Each row is a point on a landscape with many valleys, with its height.
From any point a ball rolls to the lowest of the 2 points nearest to it. It stops when none of these is lower. Distance is the straight distance between rows; heights are no part of it.
q769: [112 155  78 124 106 139 130 110 167 133 138 132 190  73 125 106 147 128
 148 145  97 116  89 108 129 155 150  98 144 107 172 134 112  99 106 149
 134]  height 690
q970: [142 107 116 141 141 111 115 160 125 157 167 118 130 123 100 185  85 109
 122 113 158 185 117 125 118  92 124 111 106 101 193 148  79 118 108 147
 128]  height 499
q635: [137 126 145 127 153 151  86 116 140 154 198 136 156 119 160 188  76  98
 168 101 149 195 102 114 121  57 149  69 130 143 192 147 106 119  80 159
 131]  height 437
q653: [183 115 130 164 135  88 111 155 113 113 147 101  88 172 120 144  95 131
 117  90 170 127 122 136 141 122  86 122 100  73 141 156  92 107 125 144
  73]  height 492
q104: [ 92 123 114 106 112 148 118  88 146 146 142 166 197  72 119 112 136  89
 169 191 113 162 108  90  92 143 186  92 175 133 159 106 131 108 139 117
 161]  height 391
q585: [136 143 158 114  91  71 111 142  99  85 133  91 124 177 165  71 139 165
  91 118 159 106 110 146 226 170  84 150 104 113  48 140 117 120 134 128
  59]  height 194
q229: [167 139 126 159 129 138  79 112 130 121 171 135 158 140 179 164  61 125
 153  87 133 163  88 115 164  69 124  56 115 125 194 169  97  99  70 158
 111]  height 419
q314: [144 135  80 101 129 125 164 122 143 126  88  87 148  68  93 139 163 123
 126 145  85 110 130 151  92 168 134 138 139  84 152 114 142 159 133 103
 105]  height 569
q360: [143 145 112 138  96 108 166 140 138 104 135  82 109 145 104 115 165 122
  97 149 148  88 142 129 112 198 102 176 123  77  92 125 139 138 150 118
  70]  height 142
q805: [ 95 106  73 175 145 131 125 130 120 122 116 120 167 124 128 144 135 110
 161 159 155 132 129 111  87 137 124  88 158  91 148 130 102 112 114 149
  82]  height 255
q439: [110 104 140 110 110 149 177  66 117 180 122 130 172  80 126 145 114 129
 106 178 111 161 145 118  78 123 159 154 140 139 118  95 150 179 132  91
 144]  height 597
q246: [109 109 104 122 108 116 170 137 112 176 153 130 161  81 102 147 112 128
  99 169 127 174 130 130  80 124 127 153 122 104 160 122 100 115 121 119
 147]  height 473
q953: [ 80 114 133 130 114 138 110 140 107 130 132 181 148 120  91  84 133  84
 117 180 149 153 141  72 110 163 172 115 160 158 138 111 114 114 174 107
 194]  height 426
q774: [161 110  76 147 156 114 125 151 132  90 104  79 124 135 135 134 150 127
 160 118 137  96 120 160  99 150  92 126 137  63 139 136 130 103 121 134
  62]  height 617
q131: [118 104 169  92 104 148 117 146 100 141  91 197 115 120  89 167  89  96
 135 139  89 147 166 139  72 107 202 109 172 160 212  79 143 134 149  71
 190]  height 223
q576: [120 171 147 122  78  96 132 161 139 109 134 132  93 154  54 104 165 137
  65 123 117  81 162 111 137 194 126 127 120 116 120 135 105 123 159 104
 120]  height 506
q676: [142 150 161 128 130 153 118  78 147 129 138 137 128 126 193  92 133 171
 101 115 110 114 123 125 184 136 118 142 129 186  64 143 168 174 112 127
 144]  height 530
q294: [108 109 154 122  97 146 142 191  85 113  88 179  87 175  63 153  98  89
  93 108 121 115 183 117  97 111 153 137 126 151 185  91 127 139 161  88
 192]  height 145
q287: [ 84 100 111 133 177 150  92 141 138 115 140 147 176 111 133 143 133  86
 208 138 144 149 121 100  87 102 143  52 163 132 169 132 118 103 114 139
 145]  height 335
q79: [122 156 156 141  86  93  92 127 138 105 137 145 110 145  94  88 144 161
  86 126 126  92 142 109 181 194 130 103 116 142 120 149 109 129 148 131
 134]  height 487
q416: [142 140 118 168 132 152  85 100 119 117 150 140 172 148 242 136  79 140
 170 104 121 155  98 117 162  39 107  58 137 150 154 152 114  90  53 147
  97]  height 403
q176: [121 139 130 133 121 117 148  94 107 155 140  92 158 143 185  83 126 163
  88 130 104 134  71  98 191 101 105 158 108 168  71 141  83 133 124 145
  86]  height 257
q646: [ 87 110 116 138 104 107 190 137  81 145 140 141 163  90  91 123 110 120
  80 198 145 177 145 107  76 154 130 159 117 106 118 107 115 115 152 104
 143]  height 458
q984: [ 85  95 119 113 126 149 130 111 104 138 155 182 181  94 120 103 125  80
 143 202 132 195 128  88  66 142 172 106 158 144 143 100 137  94 149  98
 189]  height 408
q286: [ 66  88 104 159 181 132 156 133 125 134 149 133 154 123 143 139 138 113
 148 159 193 162 136 129  94 118 117 143 131 153  54 129 155 133 137 163
 134]  height 327
q12: [ 82 140 172 115 114 107 158 139 116 124 124 103 119 161 104 111 138 136
 110 144 166 110 149 119 177 188 112 170 107 122  54 124 133 176 152 122
 130]  height 27
q99: [ 59 107 125 128 138  92 157 184 107 134 142 134 141 128  88  98 133 108
 123 148 179 157 119 111 151 148 111 153 102 118  75 123 101 106 147 150
 135]  height 316
q108: [125 118  59 146 133 136 188  84 130 134 113  67 163 141 181 111 147 126
 107 153 138 133  87 115 129 132 110 177 109 130  54 128 146 148 114 161
  51]  height 232
q797: [154 150 145 132 102 121 112  90 131 173 167 123 136 113 150 134 103 156
  98 115 112 139  90 125 158  91 129 118 114 145 169 153  81 125 107 151
 127]  height 148
q595: [162 118 109 152 128 130  85  96 134  66  99 125 139 114 166  92 161 158
 144 126 114  87 124 143 160 183 119  90 149 139 112 137 182 164 130 117
 114]  height 636
q456: [132 111  93 123 152 145 195  96 133 151 123  76 137 118 149 140 147 128
 120 151 141 128 129 145 103 126 102 195 105 117  70 129 166 166 129 134
  98]  height 201
q636: [169 138 170 157 105 112 133  94  91 116 137  61 106 184 167 134 119 169
 107 126 152  91 137 133 149 127  81 156 108 126  98 144 114 172 153 121
  72]  height 258
q766: [130 125 169 135 171 130 132 130 119 145 154 128  78 149 145 133 117 136
 122  94 158 135 129 144 172 101  93 160  93 136  88 143 127 156 124 139
 132]  height 285
q886: [156 146 175 116  86 125 113  96 137 148 110 132  84 157  98 189 105 168
  91 107  98  90 175 158 138 142 139 117 125 139 179 137 120 174 118 103
 127]  height 551
q512: [116 117 150  99 138 169 151 157 154 134  84 173  90 136 103 164 118 126
 137  75  79  83 170 170 116 114 151 146 142 155 167 103 155 160 113  98
 168]  height 721
q789: [164 146 105  96 157 149 145  74 145 121  98  83 146  59 177 126 152 148
 154 108  67 121  89 170 132 113 122 125 133 133 109 127 165 173  98 113
 101]  height 588
q540: [191 160 119 120  86 118  92  79 146 111 122 125 144  93 148 106 142 189
 129 110  76  90 117 172 158 141 135  94 123 132 171 153 137 108 112 120
 130]  height 656
q518: [103 126 113  97  97 174 132 152  87 107  53 165 135 115  84  96 137  85
 104 168  96 119 179  90  73 129 175 115 170 152 167  87 146 127 187  68
 196]  height 628
q682: [127 111 142 119 150 107 157 140  82 187 169  84 116 141 135 181  94 128
  97 125 156 197 102 133 137  36 104 168  86 146 121 140  80 138 128 152
 106]  height 152
q710: [104 118 166 132 125 148  86  69 160 143 142 167 156 114 142 100 138 117
 143 178 137 141 119  87 132 152 173 106 183 168 100 118 160 171 139 130
 142]  height 347
q506: [110 133 124 120 114 143  87  81 159 124 111 164 167  92 107  95 153 105
 149 188 114 123 114  79 124 174 193  90 183 150 136 122 157 145 158 124
 150]  height 367
q468: [100 125  64 177 133 112 128 137 119 122 113  97 116 202 176 145 112 133
 150 124 171 140 117 139 128  97  83 132 107  85  86 135  95  61  81 179
  43]  height 424
q93: [153 119 174 166 136 132 113  85 107 127 127 103 109 160 148 152 115 154
 137 133 160  93 157 131 129 134 107 116 139 129 117 140 139 194 148 120
 105]  height 220
q113: [130 115 120 109 130 154 154  53 140 178 123 101 188  68 153 139 135 137
 129 163  97 147 102 116  95 102 156 129 155 144 120 112 137 174 120 122
 111]  height 590
q449: [109 169 180 105  58 104 158 134 126 124 121 131  84 175  57 165 127 154
  72 127 117  91 187 134 143 177 122 138 106 120 126 125  97 153 139  95
 123]  height 525
q85: [123 131 113 103 110 147 169 124 142 127  88 134 118 116  82 139 150 125
 111 137  92  89 167 139 104 175 142 156 132 111 141 104 149 169 143  92
 144]  height 556
q144: [107 113 144 110 165 158  94 137 129 119  89 155 136  94 100 121 146  92
 185 130 111 127 143 114  82 113 172  88 179 146 158  96 147 146 154 102
 185]  height 388
q402: [ 93 127 159  89  91 164 122  97 145 138 100 211 144 119  92 109 125  98
 136 176  92 131 156  99 100 153 218 123 178 175 141  86 167 130 162  82
 193]  height 612
q619: [185 175 142 105  82 111 123  85 128 163 156 110 115 129 163 122 112 179
  70 101  80 123  93 150 187  95 113 152  89 154 151 163  88 107 114 132
 125]  height 86
q721: [ 81  89 174 115 132 160 155 134  83 122 115 200 123 132 118 141  95 100
 125 171 122 157 180 119  60 135 165 142 152 163 124  71 173 145 149  74
 192]  height 369
q313: [ 67 114  41 166 122 105 180 170 131 111 117 107 143 156 113 126 150  99
 138 173 184 146 122 121 101 154 109 162 115  94  60 118 132  72 127 177
  73]  height 370
q485: [131 148  86 147 124 157 104  97 135 108 128 120 186 120 240 118 113 150
 177 114  99 134  88 136 161  72 104  76 145 134 144 146 131  92  53 140
  97]  height 390
q418: [136 117 143 104 100  88 173 187 106 166 147 117  83 127  68 173  98 128
  78 135 141 163 151 149 112 120 107 190  97  88 149 111 105 123 131 113
 140]  height 57
q248: [125 114 138 174 128 129 113  81 117 129 120 114 143 125 136 125 137 140
 134 169 153 104 136 110 123 156 128 107 160 126 120 130 134 177 147 130
  93]  height 172
q795: [ 98 127 148 108 118 171 175  92 154 138 100 154 129 126 119 144 131 134
 114 138 106 106 167 130 126 163 151 159 133 150  94 102 172 195 121  96
 157]  height 544
q276: [136 157 193  77 130 144  87  84 169 160 146 170 148  77 133 150 114 119
 202 139 100 159 110 139  94  80 201  90 188 155 173  91 143 129 116 118
 165]  height 669
q923: [104 146 125 110 156 160 120 105 152 164 197 136 174  96 185 163 104 112
 173 119 131 171  97 119 117  56 135  98 131 154 169 147 109  97  66 163
 137]  height 451
q432: [121 145 148  91 113 159 123 123 162 127  71 171 108 118  91 138 134 139
 145  92  57  67 153 158 125 132 184 118 153 165 175 109 159 139 125 107
 172]  height 715
q199: [104 116 167 118  98 148 121 148 109 143 121 202 105 137  75 142 103  99
 116 126 110 131 164 117 106 123 182 123 135 165 183  97 120 135 151  98
 200]  height 187
q639: [182 179 160 104  72  97 103 111 141 139 154 139  77 141 101 135 112 174
  74  79  93 116 129 165 188 131 131 130  69 142 166 161 102 106 112 132
 132]  height 165
q22: [109 120  63 141 165 165 160  80 145 137 120 100 184 108 204 118 149 130
 140 143 119 148  84 117 127 101 121 127 131 149  74 133 150 145  83 163
  79]  height 260
q367: [ 97 127 168 119 136 114 186 139 108 140 134  75  99 166 128 130 132 130
 133 142 181 122 145 143 157 136  86 205  88 120  38 125 144 152 148 137
 113]  height 91
q507: [ 72  81 113 147 165 135 154 142  96 127 143 154 154 112 123 136 133 104
 148 179 178 171 150 121  65 125 131 134 131 147  92 111 156 122 155 128
 169]  height 332
q614: [160 150 185 134 137 152  97  80 141 132 139 154  99 130 182 124 119 170
 117  98 113 112 140 140 169 105 118 117 128 176 116 142 155 171 112 122
 145]  height 523
q548: [145 126 156 132 134  88 117 199 120  82 132 101  65 194  85 104 144 109
 129  97 180  88 142 116 153 165  92 158 102  88  94 133 120 100 168 140
 109]  height 203
q210: [115 119 161 104 158 169 167 133 148 168 124 170  92 114 133 171 108 131
 125  94 102 131 166 170 112  93 135 168 133 155 131 106 156 172  97 106
 160]  height 725
q215: [199 160 111 115 112 130 110  79 132 122 123 100 161  88 209 120 125 178
 138 103  68 120  89 182 165  82 110 103 135 139 162 153 132 111  99 115
 119]  height 662
q557: [179 154 171 111 117 110  99 133 135 125 149 145  55 157 108 150  94 143
  91  53 110 136 122 163 210 110 118 140  63 127 149 156 112 125 118 131
 135]  height 218
q355: [137 118 143 135 123 123 127 207 103 107 105 137  74 180  48 131 121  88
 106  96 156 112 172 103 106 119 122 141 107 111 160 119 112 126 179 113
 175]  height 198
q409: [147 143 136 111  81  84 177 184 137 124 158  88  80 137  73 130 158 111
  87 139 143 103 144 128  97 169  98 189 125  55  96 113 116  93 146 107
  77]  height 190
q825: [144 130 128 135 142 139  78  84 156  82  98 136 161  81 170  95 154 147
 177 143 102 113  98 123 155 153 149  70 173 156 108 123 190 171 117 131
 124]  height 641
q400: [148 143  59 139 125 157 136  95 126 120 126 108 173 135 244  99 131 148
 127 118  83 136  71 137 166  76  84 131 123 139 109 149 121  83  70 138
  83]  height 376
q272: [144 132  99 152 108 112 148 120 129  85 122  74 125 168 152  94 160 126
 110 150 162  94 118 135 147 206 100 177 118 100  62 132 161 147 133 141
  53]  height 81
q32: [196 149 119 115 143 122  96 117 144 138 131  97 139  97 183 163 101 160
 146  83  92 132  92 176 153  81 111  90 131 113 197 168 114 109  85 128
 125]  height 667
q335: [128 139 183  88 157 162 101  97 160 169 183 175 154  82 159 149 115 101
 189 134 128 191 127 125  79  70 173  93 173 161 148  92 141 125 101 136
 161]  height 675
q711: [143 136 151 124 167 151 106 144 153 150 165 170 102 112 127 152 109 118
 150  78 126 153 120 137 134  89 148 117 113 141 170 138 123 128 105 150
 184]  height 550
q974: [ 73 121 176 101 140  88 139 197  90 132 136 149 117 144  69 106 131 111
 123 119 172 150 138 114 188 140 127 141  88 120  95 112 105 137 159 141
 156]  height 282
q712: [126  90  75 123 180 123 154 161 127 126 106  90 139  96 112 179 141 119
 177 131 143 140 141 168  62 102 103 135 135  91 143 132 142 116 135 133
 124]  height 122
q687: [158 128  95 146 120 103 108 161 140 151 152  96 149 137 129 190  79 120
 117 109 145 163 107 121 123  96 115  83 125  85 214 160  72 100  75 152
  81]  height 514
q478: [138 144 155  90  73  76 169 204 125 143 145 119  65 147  44 156 127 122
  66 121 122 125 159 137 118 148 107 183 107  74 133 105 103 110 142  97
 121]  height 121
q168: [145 128 176 142 134 132  84 120 130 144 160 172  96 133  99 156  92 122
 129  92 137 151 129 119 145 107 163  96 113 147 174 136 112 151 128 138
 166]  height 541
q930: [192 160 104 115  61 108 102  89 152  96 135 126 132 114 150  83 161 183
  86 116  81  88 126 172 160 171 116 124 101 127 138 155 136  98 113 111
 103]  height 650
q257: [168 146 124 111 148 118  87 137 155 132 130 112 148  90 132 168  98 137
 173  85  99 134 100 150 132 101 142  69 138 107 221 155 109 105  96 132
 149]  height 674
q868: [101 142 132  93  84 163 123 121 131 118  56 175 130 119  66 116 150 101
 124 159  79  91 173  99  99 151 198 107 174 164 168  96 151 137 177  80
 178]  height 621
q593: [169 109  78 140 150 118 141 124 123 126 121  62 108 148 171 148 134 136
 141 123 143 114 113 172 109 111  76 163 124  72 118 144 125  96 110 146
  42]  height 626
q975: [174 150 167 150 105 126  71  94 142 105 145 177 110 130 167 100 120 175
 131  96 118 109 127 146 191 131 132  89 113 170 133 156 152 121 119 132
 169]  height 515
q384: [120 123 122 136 129 113 168 126 118 114 129  53 110 172 165 105 145 129
 131 148 179 112 112 143 160 158  87 210 100 117  21 137 156 129 138 158
  59]  height 132
q405: [137 136 158 132 111  72 107 176 113  71 139  99  92 184 122  83 147 139
 113 112 174  91 126 134 189 190  87 152 109  90  68 137 121 106 147 133
  75]  height 141
q957: [153 159 155 104 158 147  97 101 164 115 104 146 124  66 151 127 135 156
 185  91  75 107 116 163 136 113 156  91 156 149 144 116 162 146 108 121
 157]  height 654
q437: [110 140 154 116 138 170 146  91 165 117 114 140 118 140 156 124 140 147
 108 120 114 105 153 124 162 174 132 159 136 167  55 118 189 210 111 114
 150]  height 537
q950: [146 135 144 130 146 138 125 106 109 184 176 102 135 135 176 161  96 137
 105 111 116 174  81 109 146  40 118 137 111 169 145 151  72 133 109 155
 114]  height 191
q906: [134 159 166  99  68 123 153 100 140 157 121 121  91 154  94 167 115 169
  65 122  97  91 168 149 143 154 121 157 106 133 141 132 104 165 116 102
 119]  height 539
q715: [133 130 158 111 123 138  70 115 135 130  96 163 129 105  81 134 131 109
 169 140 104 114 139 108 101 121 189  69 176 142 199 117 124 134 167 104
 171]  height 412
q135: [ 98 124 125 175 110  70 170 200  92 127 145 108 116 152  82 137 124 101
 126 154 199 151 139 120 101 128 102 139 119  74 109 126  89  82 155 153
  73]  height 90
q68: [129  95 139  99 144 130 118 161  90 139  99 152 136  93  91 174  97 100
 144 148 107 173 157 146  54 102 172 102 162 130 206  94 133 129 143  81
 190]  height 231
q704: [125 123  93 136 143 147 154 167 130  82  88  93 111 160 101 107 180  97
 138 139 152  80 157 121 106 196 118 169 134 113  93 123 184 161 170 123
 139]  height 582
q352: [111 109 102 194 141 102 137 168 103 123 131 119 130 154 104 144 117 103
 145 143 190 136 141 111  88 131 115 109 138  83 142 135  91  99 144 153
  89]  height 186
q848: [140 145 140 120  98  94 128 113 110 124 142  88 126 156 168  76 135 167
  74 120 122 111  94 133 207 135  85 161  94 130  70 143  98 123 129 127
  73]  height 228
q959: [191 122 151 152 142 100 129 125  70 119 140  72  92 199 196 135  97 142
 108  96 143 134  94 139 185  56  64 161  89 134  87 157  99 113 134 128
  60]  height 301
q553: [109 115 149 132 134 112 118 189 114 123 141 154  98 149  65 118 127 102
 114 105 154 136 138 103 143 130 128 132  99 122 146 124  95 122 156 138
 173]  height 242
q56: [ 75 105  88 155 138 111 169 181 111 111 121 115 141 138  91 102 153  97
 123 169 183 138 135 105 111 171 114 169 124 114  74 122 143 106 165 148
 136]  height 342
q167: [ 91 109 151 148 161 153  89  89 154 140 164 158 167 116 177 102 133 116
 155 160 159 162 105  88 127 129 150 100 182 179  74 123 152 153 111 159
 126]  height 328
q217: [ 97  93  77 124 151 134 150 199  92 113 110 142 137 120  87 120 143  91
 125 156 146 151 149 111  52 106 115 141 115 113 150 113 130  79 163 124
 197]  height 640
q83: [133 164 105 110 100 140 123 105 177 122 113 152 134 106 105  82 160 150
 107 119  80  84 122 124 157 194 164 134 120 148 134 133 151 119 128 137
 168]  height 702
q539: [102 151  83 126 108 138 133 118 172 127 132 147 175  93 114  72 154 119
 113 142 113 119  93  90 155 197 167 131 136 137 118 132 138 116 124 154
 163]  height 697
q25: [188 129 124 152 129  94  87 187 140  92 152 130  90 164  80 134  96 111
 109  61 144 132 113 107 151 128 108  92  90  80 171 158  88  91 132 146
 110]  height 511
q802: [170 169 183  96 133 139  87  85 160 157 130 157 117  84 142 170  99 156
 167  96  88 128 117 159 130  80 189  92 158 160 186 119 146 139 104 130
 162]  height 661
q531: [187 132 123  96 148 133 106 129 156 110 107 125  82 123 145 130 142 153
 136  69  82  85 135 192 144 141 107 145 113 102 151 143 148 126 114 102
 136]  height 362
q753: [ 98 128 125 153 108 117 144  99 126 123 125 110 151 132 119  98 142 133
  94 167 156 114 126  94 154 200 130 145 140 136  76 131 137 171 145 136
 108]  height 106
q327: [108 134  93 130 117  86 127 162 110 122 132 101  97 193 162 126 108 122
 134 112 165 152  94 130 176  94  71 137  92  71  72 127  75  35  74 173
  32]  height 452
q559: [ 68 119 138 128 106 118 164 155  66 120 129 168 150 110  83  88 116 100
  85 198 146 168 155  75 101 175 153 142 128 135 109 101 120 112 179  90
 181]  height 442
q219: [171 111 112 155 164 116 123 170 123 101 101  92 103 152  96 140 141 113
 160 107 153  86 154 143  86 145 104 123 137  75 154 140 133 124 158 124
 107]  height 605
q114: [ 72  85  90 154 166 145 118 150 109 117 139 152 172 123 121 136 134  86
 174 168 175 155 135 101  70 121 136  90 153 132 137 126 119 100 141 141
 147]  height 305
q568: [142 112 108 148 155 137 142 186 108  97  80  91 109 152  84 127 162  97
 159 131 160  87 172 128  68 142 116 143 141  91 138 119 154 131 185 114
 144]  height 593
q838: [121 129 135 109 168 168 165 105 155 175 144 138 120  92 156 135 131 137
 119 112 107 145 132 148 125  94 121 173 118 148  98 128 146 159 103 132
 150]  height 729
q337: [107 108  97 108 138 161 139 179  78 112  71 147 139 109  91 107 142  85
 120 152 114 138 165 112  49 107 146 128 150 132 165  92 146 112 172  89
 205]  height 635
q912: [125 167 136  95  85 151 118  84 174 119  78 165 123 116  87 115 151 156
 132 125  59  62 151 138 138 176 195 111 138 173 155 122 171 133 126 119
 164]  height 709
q245: [ 97 114 115 161 179 159  94 100 147 116 146 145 169 112 202 121 131 130
 182 135 144 145 104 114 124 105 125  72 165 149 110 135 142 126  84 164
 107]  height 304
q349: [110 138 145 140 118  81 133 228 106  92 125 106  91 176  57  85 157  93
 106 117 178 105 140  90 138 158 105 138 123  91  99 125 104  95 183 132
 118]  height 254
q361: [132 123 122 127 202 158 108 159 166 119 150 160 111 113 154 125 141 122
 169  78 130 131 118 140 134  98 110 111 120 137 132 148 143 114 100 154
 172]  height 558
q258: [ 99 122 150 104 178 149  78 131 154 105 125 141 164  77 126 134 137  91
 234 128 116 147 108 108  86  89 164  51 182 140 159 111 135 115 122 123
 164]  height 361
q522: [103 136  50 138 143 143 157 103 119 143 123  90 155 171 221 113 128 141
 111 132 102 149  72 109 156  71  86 162 104 148  63 139  96  79  76 160
  61]  height 360
q821: [125 103  99 128 125 101 145 185 105 152 157 124 143 105  91 181  99 110
 107 153 148 188 134 129  73 105 118 127 121  92 197 131  90  92 117 130
 148]  height 486
q707: [ 96 102 133 151 190 134 144 137 123 148 165 134 113 130 150 148 124 126
 147 119 184 162 131 144 120  83  96 144 105 142  81 141 130 132 124 164
 132]  height 307
q476: [129 143 166 106 138 153  91  78 171 106  86 153 130  80 130 115 152 142
 177 136  79 102 129 128 135 145 179  89 176 159 115 104 191 183 131 108
 145]  height 647
q222: [149 152 144 154  78 106  86  89 139 115 124 136 124 122  96 110 147 166
  98 150 109  82 149 109 140 182 142  78 141 132 154 148 122 135 150 119
 105]  height 465
q876: [134 112 130 106 116  97 180 150 105 192 152  84 107 124 112 171 104 137
  84 142 151 168 128 151 113  88  93 194  95 105 126 127  97 129 127 129
 117]  height 108
q819: [ 99 115 189 114  96 129 130 103 107 177 161 186 129 116  99 144  92 114
 110 151 128 175 143 121 114 119 175 135 127 161 150  98 107 152 135 108
 180]  height 227
q861: [110 104  89 135 196 156 115 168 159 103 121 136 128 125 135  99 168 113
 161 108 138 113 118 120 121 142 117 130 137 136 105 133 164 128 125 152
 170]  height 565
q604: [180 132 114 116 134 126  86 155 161  94 125 145  89 145 123  96 148 142
 126  66  98  85 128 151 155 149 111 127 100 111 161 148 130  95 128 128
 161]  height 340
q201: [107 120 161  92 170 173 141 114 154 159 144 178 147  61 146 138 130 112
 167 132 114 176 151 141  66  91 162 122 161 169 111  81 166 147 104 119
 170]  height 680
q420: [ 86 118 163 125 113 125 145 106 121 170 156 155 139 108 106 114 116 127
 107 153 140 157 131 108 141 137 146 146 119 145 109 114 102 154 139 124
 159]  height 259
q103: [156 131 147 142 116 116  73 100 136 119 105 140 127 109  97 133 134 143
 141 134 112  96 142 115 119 154 151  62 161 121 185 141 116 139 151 116
 127]  height 441
q213: [184 129 142 152 132 115  75 141 137 115 148 145 103 145 100 144  92 128
 123  72 133 131 120 119 153 125 129  77 100 111 187 160 100 125 128 143
 137]  height 527
q828: [123 130  85 133 141 110 164 118  91 140 117  65 120 194 202 114 130 141
 114 132 125 136  74 123 168  73  75 187  99 139  33 132  96  72 118 160
  30]  height 339
q112: [116 137 131 130 121 138  92 172 140 123 118 166 112 145  75  88 146 101
 116 101 128 105 135  89 131 133 153 110 125 144 169 130 102 108 162 141
 206]  height 280
q739: [153 117  84 134 158 132 108 128 141  82 100 101 137 105 146 106 165 135
 164 111 104  93 111 155 128 163 108 106 136  98 134 134 149 136 122 125
 106]  height 627
q296: [117 144  79 120 128 132 117 136 157 132 141 111 180  89 147 143 121 129
 173 117  97 122  94 130 124 119 123  85 138  90 203 149  98  80  74 150
 122]  height 682
q545: [ 97 114 137  96  99 158 164  79 137 150 103 182 167  77 104 119 123 102
 118 180  93 152 151 104  93 160 199 137 153 148 126  87 172 153 144  76
 175]  height 606
q378: [173 153  86 130  73 106 133  98 147 116 140  94 143 117 149  96 156 162
  71 130  94 100 104 142 134 167 103 137 123  94 126 140 108 113 112 125
  50]  height 642
q538: [144 100 111 115 159 123 136 181 112 137  90 112 121 105  82 173 124 114
 144 121 122 131 160 153  66 115 132 125 144  96 187 116 129 134 143 101
 162]  height 185
q343: [ 96 113  66 164 175 153 120 111 145 108 121 124 167 126 203 112 145 131
 161 132 144 142  97 125 138 124 109 102 144 141  78 140 159 126  79 171
  90]  height 284
q425: [149 143 103 133 128 133  85 163 162 103 128 145 131 131 113  88 153 127
 140  90 112  93 108 111 142 144 129  98 124 116 179 149 110  82 128 151
 172]  height 315
q613: [ 97 121 153 127 118 116 160  95 107 182 153 107 152 123 138 114 115 143
  95 148 141 149 106 102 148 105 121 157 107 150  92 125  87 157 135 135
 114]  height 286
q966: [150 125 133 154 160 118 143 115  88 120 132  70 104 189 214 111 124 147
 122 119 153 125  98 141 173  77  62 180 102 147  43 148 123 112 132 147
  62]  height 318
q547: [139 137  98  97 142 143 158  70 153 134  91  96 164  50 132 129 154 128
 145 134  76 127  99 142 119 146 155 120 136 126 119 117 159 187 114 116
 115]  height 581
q801: [161 136 192 128  99 130  76  97 139 140 123 176  84 150  81 186  84 141
 124  96 109 122 162 134 140 116 183  84 125 161 199 135 132 161 128 118
 150]  height 554
q836: [201 131 166 154 122 109 114  96  83 115 142  88  99 187 191 132 104 167
  92  97 130 113 119 143 181  82  71 136  96 150 108 158 109 153 144 111
  87]  height 283
q220: [ 81  92 145 136 153 143 173 164  73 112 113 165 118 133 109 139 113 110
 130 170 156 150 180 128  59 134 135 165 117 145 100  92 177 136 163 100
 194]  height 352
q972: [103 146 109 170 104  76 158 218 113 103 143 112 114 155  69  98 162  92
  99 145 173 120 129  91 106 157 110 128 148  73 101 124  94  75 164 131
  81]  height 188
q490: [120  94  79 131 164 129 186 127 127 151 124  89 132 106 130 163 141 128
 152 152 155 138 135 168  76 106  97 171 115 102 100 130 156 127 136 144
 110]  height 169
q964: [144 120 133 151 125  78 128 160 103 117 146  92  90 177 134 123 110 124
 125 104 178 133 106 138 170 116  78 141  95  75  93 142  87  83 121 158
  46]  height 475
q999: [130 146 191 116 119 122 118 126 127 129 139 149  69 167 115 135 113 152
 104  82 129 110 144 146 198 135 114 144  81 141 115 141 117 163 127 122
 145]  height 256
q480: [ 66 127  40 162 121 115 159 130 129 132 117  99 152 169 156 124 134 120
 133 157 168 150 106 119 126 131 105 150 113  98  62 118 106  84  83 183
  49]  height 395
q815: [158 143 144 147  96  99  76 127 137  87 147 158 115 148 150  73 131 171
 109  94 129 104 120 143 215 166 113 105 101 151 117 161 127 103 126 134
 151]  height 504
q350: [184 128  78 129 113 122 148  96 121 128 120  56 138 136 180 124 146 154
 100 131 110 101 103 156 119 127  87 166 126  91 116 136 117 130 116 126
  32]  height 634
q230: [123 113 125 135 170 151 129 145 142 106 112 128  99 148 122 118 154 127
 140 113 138  87 152 133 130 164 114 155 128 129  98 124 168 164 144 124
 157]  height 573

Where does a ball stop that starts at each point below?
q314 => q114
q229 => q12
q653 => q294
q959 => q12
q286 => q619
q337 => q547
q821 => q712
q886 => q114
q710 => q712
q815 => q114
q531 => q294

Call two points neighbours if one is among the 2 nearest of the other. Go from one point of each pair to the other, from neighbour to neighbour, staying as low as possible. Name the highest point that can't be avoided.
q619 / q418 => q950
q405 / q619 => q507
q294 / q135 => q613
q272 / q12 => q384
q418 / q12 => q409
q405 / q135 => q349
q294 / q712 => q68
